Each row is a point on a tangle of strands that fork, close into loops and nearly touch. The rows are in no order.
Points whose rows are less than 46 apart are linked; no others are. Some points are linked to none.
k_938: [  0  -8  -3  12  -1  -9   4 -19  13 -19  -2  20   8  -1  12  -8 -12  -4
  10  -7  10   2  14]
k_423: [  1  13  -1  -8 -16   6   2  -8  17 -10   5  30 -10  23  -4 -18  -4  13
   6   1  16   1   8]
k_566: [-12  -4   1   7  -5   4 -12 -13  23 -17   1  10  -9  -8  -4  -7 -15  -3
  16 -11   7  -2  16]
k_811: [ 18  -3   0   0   1 -11  10  -7 -16  -3   8  -4   2 -10  -2  -4  20   8
  -8  10 -16  -7   1]
k_853: [ -7 -13  -3  -2  11   7  11  17 -12  19 -12 -13   2  -1  25  23  -8 -13
  -3  -7  -2 -16 -11]
k_252: [-10  18  17  -5 -23  -7 -10  11   3   7  -6  -9  -7   0 -20 -13 -22   2
  11   1  -8   9   8]
k_78: [ 24  -3  -8  -3   8 -10  16 -15 -16  -5  19   3 -19 -23  10  -4 -12   4
   3   1  -7  -8   3]
k_899: [ -7   8  -2   6  16  -3 -12  -1  14 -16  10  -5   0   8  -7 -12  23  11
 -18  13  -4   0 -13]
k_913: [ -8   2   0 -12 -14 -15 -15   5  -5 -26   1   3  -4  13   2   6  -9  -5
   9   8 -19 -24 -13]
k_681: [ 19   3   8   4   3 -20   6 -13  -4  -9   8   8  -5  12 -10  -9  14  10
  -4  11 -17 -12  17]
k_972: [  8  -9  -1  12   1  -5  11 -12   8   0  -7  18   3  -1  26   5 -10   0
   5 -19   1  -1   9]
k_712: [  6  -9 -16   0 -19  -8  -3   6 -31  -7  -5  -5  20  -2   8  -1  -1 -35
  21 -10   1   8 -29]
k_234: [ -9  10  -2 -11 -10   7 -24   7  -9   0  -6 -23   8  -1 -15 -19  -2  -1
  12  21 -26  -1 -14]
k_859: [-13   6  15 -20   2   2   0  -4  12 -14 -10   5  -9  15  -8  12 -12   6
  -1  16  -3 -21   3]
k_393: [-15  -7 -12   9  -6  10   6   1   5   5   8 -12   7 -21 -12 -11   8  -4
 -11   1  14   6  -2]
k_162: [  4   7  17   6 -23   5  -6  10   5  12 -13   6  -8  14 -11   5 -13  -9
  17 -26  19  11  26]
k_961: [ 12  -1  -4  10 -11  -8   4 -19 -13  12  -3 -11  17 -12  -3   7   3 -23
  23 -21  18  25   7]
k_439: [ 21  -8 -15  38  -6  10 -35   0  -7   3 -16  12   8   8  15  14  -6 -12
  10  -7  -1  22   6]
k_825: [  0  20   4  15   0 -23  -4   6  13 -24   2  15  -3  17  -3  -8   6  21
  -7   1 -12  -5  -7]
k_415: [ -7  -2   1 -19  19  -8  11 -16  19  10 -13   2  19   2  -2  21  10 -11
  -3  -4  13 -12   9]
k_263: [ -1   7  15 -15   8 -10 -15   6   8 -20   2   2  -4  20  -1   7   1  10
  -5  19 -17 -26  -2]
k_945: [ 26   6   0   4   5 -10  10  -6 -17   7  -4  12 -22  -3   3   4 -13   7
   0  -6 -11   0  13]
k_40: [-17 -11 -14   7  14  17   3   7 -15  29 -15  -8  -4  -1  11  12  -8  -9
 -18   3 -11 -12   1]
k_256: [ 19 -14   0  -9 -25  -7   4   7 -18   3  -2  -2  20  -7  20  10   3 -20
  20 -15   7   5 -19]
k_309: [ 25 -16 -12  27   1  -4 -10  -1  -6  -4  -4   3   5  -8  21  -6   5 -10
   0 -10  -7   0  -6]
k_844: [-10   1   2 -10 -11   1  12 -16 -14   1   4 -11  14 -16 -29   0  -4  -5
  17  -2  -6   9   4]
k_37: [ -3 -14  -5  11  -1  -3  -6 -12   0  -7  15  11 -10  -6 -16 -25  -1  13
  -9   7  -1   6  29]
k_662: [ -4 -12  -7  44   7   6  -7  18   1  16 -15  15 -10  -2  19   6 -11  -3
  -6 -18 -11   5  20]
k_543: [-19  16  11 -15  18  -7 -12   1  23  -1  -1 -18   3   1 -13 -15  -1   4
  -3   6  -4   0  -4]
k_711: [ -1  13 -12 -11  -3   4 -24 -17  -5   5   0  -8   1   2 -13  -9   0   6
  -2   9 -13  -2  -5]
k_11: [  6  -7 -17  -1  -3   1  11  14 -22  11  -2 -13  13  -3  -8   4  -2 -35
  24 -22  -3  18 -21]
k_147: [ 15 -10  -6 -17  -1  -7   4 -11  -8  -9  14   4  -6 -16  17  11  -4   6
   0  -8   2 -17  -9]
k_61: [-14   8  15 -13  22  10 -21  20  20  15  -1 -23   4   1 -12 -14   7   2
  -6  16  -6   8  -6]
k_533: [  4  12 -10  10   9   4   5   7  -7  -8  11  -9 -11  10   0 -11  15   3
 -14  18  -2  -2 -19]
k_184: [  8  11   1  -2  -4   9  36   3 -10  28   6  -2  -8  -6  12  -2 -15   0
   4 -19  22   7  -7]
k_981: [ 22   9   7  16 -18   6  -5   3 -13  16 -11   5  -9  15   0  11 -21  -5
  13  -9  11  21  21]
k_898: [  0  10 -14  16 -19  18  -8   7  -4  30 -10  12  -8  15   3  -6   7  15
 -12 -11  19  11   0]
k_70: [ -3  10   1  25  -5  -9  -6 -15   5 -14 -26  11  14  18  16  11 -29  -9
   8  -3  -7  10   0]
k_605: [  1   6   1 -17  16   1  -7  -2  -5  -9   9  -7   9   5 -12   0  11  -9
   7  20 -16  -9 -23]
k_500: [ 27 -14 -16  38   0  -2 -26   5  -5  -6  -3  16   4   5  29  -1   2  -3
  16 -15 -12  15  -7]
k_325: [-11   3  10   5 -12   0 -13 -11  11 -17 -12  10  -4   4  -1   8 -26 -10
  23 -10   3 -11   7]
k_541: [ 13 -21   6  -9  -7   9  17   0   5  13   2  -6   5  -5  37   3   2   1
   5  -3   5  -9 -18]
k_971: [ 36   6  -8  12   1   3   3  -6 -12   9  -5   0 -10  11  -3   1   2 -10
   8   1 -11   7   9]
k_604: [ -4   3   8 -14  20  11 -17   9  17  22  -2 -11   4   3 -20  -5  24   4
 -19   8  -3  -5   9]
k_26: [ 14 -19   0   4   8  -3  18  -6  17   1   2   1   3 -10  31  -2   0   2
  -4  -5   2  -7  -9]
k_782: [-21  -8   2  10   7 -10  -3   7  10  16 -23  -9  17   5  -9   7  11   3
 -23   2  -7  -1   6]
k_340: [ -5  -4  10 -17  -5   4 -34  17  -7   1   4 -22   8  -3 -14 -11  11  -2
  11  15 -28 -15  -9]
k_160: [  0 -13   4   4   4  -5  -1   7   6  17  -9   0  12   0   2   7  22   7
 -26  -5   8   0  11]
k_146: [-24   3   3 -18  -9   5  -3 -16   4  -9   4 -11  11 -14 -20  -1 -14  -2
  10  13  -5  -5  -3]
k_470: [ -4  -2   8 -11  26   7   2  18 -10  16   5 -14 -10  -6  -7  16  18  -4
 -11   2   3   9  -2]
k_598: [-10   0  -5  10 -13  -7 -19   1   1 -17 -15  11  -7   8   5   6 -14  -1
   7  -2 -15  -9  -4]
k_211: [-16 -17 -11   6   6  -2   6 -10   5 -23  20  -2  -7 -22 -12 -19   4   4
  -5   9   5   3  17]
k_626: [ 14   6 -15   1 -19  14   5   2 -15  27  -8   2  -4  11  22  -2  -2   7
  -7 -12  17   7 -11]
k_450: [  7  -5   0  -6   5  10  -2   6  10   0  16  14 -20  -4 -17 -16  13  17
  -3   4   5   0  23]
k_48: [ 13   0 -21  13 -12  12 -25  -2 -12   2 -20  12   2  16  22   4  -6  -2
   2  -4  -1   7  -3]
k_427: [-19   5   9 -30  28   3  13  -3  22  -4  -1   0  13   5  -5  14   4 -11
  -7  -1  19   1  -3]
k_207: [ -1   6  -5   6  -2  15  -8  14   0  17  -5  15 -10  12  -2   2   7  25
 -21   2   3   2   5]
k_894: [ -5  -9  -9  -6  14  11  24   5   3 -16  10 -14  -4 -14   7  13   1 -14
   6   8  -3  -7 -17]
k_866: [  4  -2 -11   2 -13   5  23  -3 -14  14  -2 -13  21 -11  -6   7   5 -23
  21 -16  11  20  -7]
k_634: [-12  13  13 -20  -4  -4  15  -4  -2 -22  12   3 -11  -7 -11   6  -9  10
  -3  17  -1 -16  -1]
k_911: [ -6  -1  18   2   7 -19  21  -5  27 -14  11   4  11   1  13  -1  18   1
  -1 -11  19  -9   1]
k_542: [ -3  -8   2   1 -12  -6   5 -23 -13   7   0  -5  13 -16 -17  -2 -10 -17
  14  -9  11  22  17]
k_116: [ -8  11  17   5   1  -7 -10   4  25 -22  11   7  -3  16  -6 -17  19  16
   0  14   2 -16  -5]
k_978: [ -4  18   0 -10  10   8  15   8  -3  -3  16  -7 -18  -2 -10   2   5   7
 -10  14   5   3 -22]
k_968: [  0  16  -4  -7 -17  14  -7 -18  16  -1   8  14   1  16 -10 -14   9   2
  16   2  23 -10  -2]
k_645: [-22  -1  14 -32  16   9  17   1  14  -5   6  -1  -3  -5  -2  25  -5  -6
   5   0  11  -7   1]
k_192: [-25 -15  -4   4  -3   0  -9  -8   1 -13  12 -12   9 -32 -13 -12  11   6
 -13   7  12   4   8]
k_271: [ 16  11  11 -12   0 -18  -8  -8   1 -11  -1   8  -5  23  -6  12  10  11
   4  10 -17 -22   0]
k_36: [ 21  12 -20  11 -26  26  -7  -7 -18  14 -17   8  -3  15  18   1 -16  -4
   1  -2  14  11  -1]
k_404: [-26   2  13 -14   9 -16  -9  -6  16  -3   4  -7  21  -4 -12 -16   7  16
 -15   4   9   2  12]
k_179: [ -3  -7   8 -14  10  -3   9  21 -16 -22  15 -11  -5  -6   7  14   2  -7
  -1   7 -13  -5 -23]
k_521: [ 30   6   2  24  -5  -9   6  -3 -21  16  -8   0   8   5  13   2 -24  -6
   1  -5   9  27  22]
k_317: [-10  -5   8  -7  13   4  -1  10   2  13   4  -8   5  -7 -19   5  27   5
 -26  13   5   6   9]
k_428: [-23  -3 -14  11   6  18  10   6   2   7  -5 -21  -1 -11 -20 -13  -4  -5
 -12  14  -8  12  -6]
k_928: [  0  21  13  -1  -5  -6  10  -1  17  -7   6  29 -17  20  -5 -11 -13  16
  10 -10   5   1   2]
k_996: [  5  -8  20 -12  13   7   4  29 -24  -2  14  -9 -11  -8   0  20  21  -3
  -9   9  -6  10 -12]
k_466: [-23   3   8   4   6 -21 -13  -6  19   9 -11  -6  26   1 -16  -2  12   7
 -24  -1   3   4   2]
k_356: [-23  -8  -7  17  14  11  15  17  -9  14 -12 -16   0 -13  -5   3   0  -5
 -28   8  -8   1  -3]
k_816: [-32  -5   0 -20 -21   9  -6  -8   1  -3 -10  -8   7 -17 -13 -20 -18   8
   1  20  -3  -1  19]
k_435: [  3   7  -9 -18  20  -1 -11 -20   2  -5   8   1   0   2  -9  -5   7   1
   2  14  -8 -15  -5]
k_259: [  3  -7   5   1 -19  -8  -2   6  -6 -11   4  -5  -3  -7  10  13   3   2
   8 -11   5 -13  -6]
k_64: [  3   9   5  11   0 -20  11   8  15  -9  -6  24 -10  19   2  -8 -10  20
  -5  -8  -2   5   7]
k_177: [ 37   4  -5  17   7 -15  -1 -14 -11  16  -6  -2   1   3   9   3  -9 -11
   4 -21  -4  20  13]
k_196: [ 26 -15  -6  12  11  -7   4  -8  -3  -3  10  -8   5 -10  19  -9  18   2
  -8   3 -11  -8  -6]
k_117: [ -6  11   1 -14   0   8  14   6   5  -8  13   1 -18  -2 -10   1 -14   5
  -1  -1  11  -4  -6]
k_914: [ -2  -2   1 -15  15  -1 -27  20  -5  -3   8  -7  -4  11 -10  -3  11  -9
   0   9 -17  -8 -13]
k_188: [ -7 -11   5 -15  21  15  31   4   1  -4   9  -3  -1 -16  17  18  -9  -6
   0   1   3 -11  -7]
k_985: [ -1   1   7   2 -17  -4  -3   4  -2   3  -4   6  -5  -4  -2  10   1   5
  13 -19  13   1  10]
k_348: [  7 -12  -2 -18  -5  12  18  20  -7  10  -4  -2  -1   6  26  13   1  -5
   5  -5   5 -12 -11]
k_651: [ 12   7  -8  22 -15 -16   9 -13  -6  -1  -3  33   5   7  12 -16  -5  25
  -8  -7   6  29  -5]
k_837: [  0   0  -3  -3   5  18  -7  18   7  11  10   7 -26  -3  -8   1   0  21
 -13  -1   5  -5  13]
k_843: [ -9  -8  -6   4   2  -4  20 -13   7 -20   8  -8   3 -16   2  -4   2  -5
  -1  11  -2  -8  -1]

A piece is all that can be reached along the links. How many separate loops has the piece of each point below (a circle has one, a figure eight two, a Y none), and how many tips (points with one link)?
k_470 | loops 3, tips 2
k_521 | loops 1, tips 0
k_542 | loops 0, tips 2
k_711 | loops 1, tips 0

How many points has the smallest loop of links through each point below? Write 0 if it is on no loop.
k_196 | 12
k_61 | 8
k_207 | 22
k_971 | 10
k_605 | 6
